Each row is a point on a landscape with many valleys, with its height.
From any point a ball takes the steepest step (drop divided by distance) to one of its 6 nearest points. It stops when none of these is lower. Distance is the straight distance between rows; heights are no part of it.
Fasus h=2.67: [ 33 -10   0  -6   3 -11 -16   3   5  -4   2]
Punug h=1.64: [ 21 -16  24  -5   0 -22 -21   0   8   5 -21]
kemil h=2.32: [ -8  17 -12 -17 -16  19  -1 -10 -11  -1  37]
tuk h=2.83: [-17 -21 -12  12  -3  18  -1  26  15 -17  -9]
Fuzud h=0.52: [-29  15  -6  -7 -47  35   2 -14   9  -2  17]
ber h=1.17: [-15  19  -9 -19 -31  28   0 -14  -5   3  32]
temi h=6.02: [ 23  -5  -2  11  13 -29  17 -24  11   2  -6]
zuli h=2.61: [ 14  19  27 -31 -11  21 -19   1 -24   8   5]
mib h=1.63: [-23  14 -12  -7 -19  27   1  -4 -10  -5  30]
lod h=1.32: [-31   4  -8   2 -15  37   6  13  -7 -11  14]
sobu h=4.76: [ 11   8 -11  29  30 -36  34 -11  -3   7  -9]
Gik h=3.58: [ -3 -16 -28   9   7   0  -6   4  15 -17   1]
selav h=2.19: [ 32  -8  10 -11   5  -9 -25  12  -3   0  -5]
tido h=4.21: [ 10 -12 -23   8   9 -21  10 -14  17  -9  -5]
buban h=0.99: [-19 -23 -21  15   9  -4  11  -3  22 -13 -17]
ketur h=1.00: [-27  13   5  -6 -57  49  15   2   6  -4  -2]
goko h=1.34: [ 21  -1  28  11  14 -39  14  -8   1  17 -19]
Toti h=0.72: [-29  13  -4  -5 -34  39   9  -7  -2  -6  20]
fipa h=3.46: [-12 -14 -23  17  11 -13  26 -10  19  -4 -16]
nubu h=3.06: [-19 -16 -24  11   0  11  -7  16   7 -20  10]
Topal h=3.18: [ 25 -10  23   0   4 -29   1  -3   8   8 -17]
Sug h=3.12: [ 19  12  28 -17   0  17 -28  12 -21   4   0]
zube h=4.15: [-31 -14  -6  21  23 -14  44  11   7  11 -37]
suden h=1.85: [ 15 -17  22  -7   5  -9 -34  11   0   5 -23]
buk h=2.11: [-23   5 -17  -6  -9  27   1  -1 -13  -9  30]
lonel h=5.53: [ 20   8   9  23  24 -36  27  -6  -3  11  -8]
pib h=2.38: [ 33  -9   8  -8   7 -13 -22   7   0  -4  -1]
tas h=3.24: [ 29 -11  -9   3   5 -18  -5  -4  10  -9   6]
lero h=4.02: [ 15 -10 -13  -1   4  -9 -13   3   2 -14  13]
Fomat h=2.97: [ 22   3  21 -14   0   7 -27  11 -19   4   0]
Pozet h=1.40: [-22 -30 -14  14   5  -2  12   7  23  -9 -23]
Bipi h=2.73: [-11 -19 -24  13   5  -8   5  -4  22 -10  -7]
Doko h=3.47: [-21 -24  -3   8   8  -3  26  12  22  -1 -32]
Senu h=2.39: [-21 -12 -15  10  -5  17  -6  22   3 -16  -6]
legu h=3.04: [  3  16  31 -19  -6  27 -28   1 -24  10  -6]
dabe h=3.17: [ -9  22  36 -22 -20  32 -31  -9 -23   7 -10]
mumef h=4.79: [  0  11  33  23  30 -49   5   9  -7  29 -24]
latu h=1.92: [-25  -6 -12  10  -3  27  -4  23  -5 -16   2]
Rem h=4.53: [ -8  -9 -27   6   3   5 -10   1   5 -19  19]
tiz h=0.87: [-31  14  -7  -6 -28  34   0  -4  -4  -4  19]
lipev h=5.05: [  3  -2 -22  16  19 -23  29 -17  15  -1 -10]
gakem h=4.61: [ 21 -10  -8  11   9 -21  11 -15  16  -6  -3]
Raz h=1.01: [-25   7   3   1 -28  46  11  17  -7  -6   1]
lup h=1.68: [  0  22  -6 -22 -15  19  -7  -5 -14   0  34]
dogoz h=4.59: [ -9   4  33  20  26 -43  -1   2  -6  29 -32]
Mebeb h=1.94: [ 17  27  12 -40 -32  24 -13 -18  -6  12  17]
vol h=5.70: [ -5  12 -14 -11  -1  16  -7   6 -14  -4  31]
vef h=1.82: [-31  -4 -15   2  -8  32  -2  15 -11 -16  15]
gak h=2.09: [ 12 -11  32   1   5 -26 -18  -6   8  12 -27]
nakel h=5.93: [ 25   0  16  10  11 -34  16 -16   6  10 -11]
vela h=3.91: [-16 -34  -9   9   0  13   9  27  22 -15 -19]
das h=5.22: [ 21  11  21  29  28 -43  22   2  -5  17 -10]
bul h=4.43: [ 19  14  13 -21   2  15 -18   5 -20   7  15]
mif h=4.80: [ -4   0 -17  22  22 -29  33 -15   6  -1 -12]
dulu h=2.10: [ 14  24  17 -36 -20  19 -13 -12 -11  11  13]
nuf h=4.26: [-20   1 -23  27  33 -27  37   0   1   4 -18]
lav h=3.40: [ -3 -17 -28  13   6  -1   1  -3  19 -19   4]
gunen h=6.76: [ -1   2 -23   1   1  11 -10   5  -9  -9  28]
tuge h=6.58: [ 22   0 -15  -9   5   4 -16   4  -9  -5  26]
veva h=5.59: [ 25   3  17  15  21 -37  19  -9  -2  18 -11]
gupi h=7.68: [ 12  10 -16 -10   2   8 -10   3 -17  -4  28]
modeg h=2.03: [ 17  -7  28 -13   1  -1 -34  12  -8   4 -14]
Mado h=3.98: [ 17  18   0 -28  -6  14 -12  -3 -14   4  25]
febe h=4.22: [-31 -11 -15  23  17 -16  37  -1  15   1 -27]
Naf h=2.08: [  9  23   4 -33 -18  23  -5 -13  -9   5  25]
Gamum h=4.09: [ -3   5  38  14  19 -39  -1  -3  -1  28 -36]
folon h=5.64: [ -2  -8 -25   2   4  11  -9   6   0 -12  22]
vig h=3.71: [ -2  -3  37   6   8 -35  -3  -7   2  22 -33]
nufe h=1.65: [  2  23   1 -38 -32  19 -10 -20  -1   5  24]

Call two points neighbours if one is among the 6 nearest of the other. Go from one point of each pair to the other, from neighbour to neighbour, staying as low as possible. Name the highest point that can't be avoided.
Fuzud, buban: tuk
Fuzud, goko: Fomat
Punug, goko: gak

For each start below, name the point where the ball stops.
sobu: buban
zuli: Fuzud
folon: Fuzud
gakem: Punug
Fomat: Punug
gupi: Fuzud
Sug: Punug
Doko: buban
Naf: Fuzud
tuk: buban
vela: buban
lero: Punug
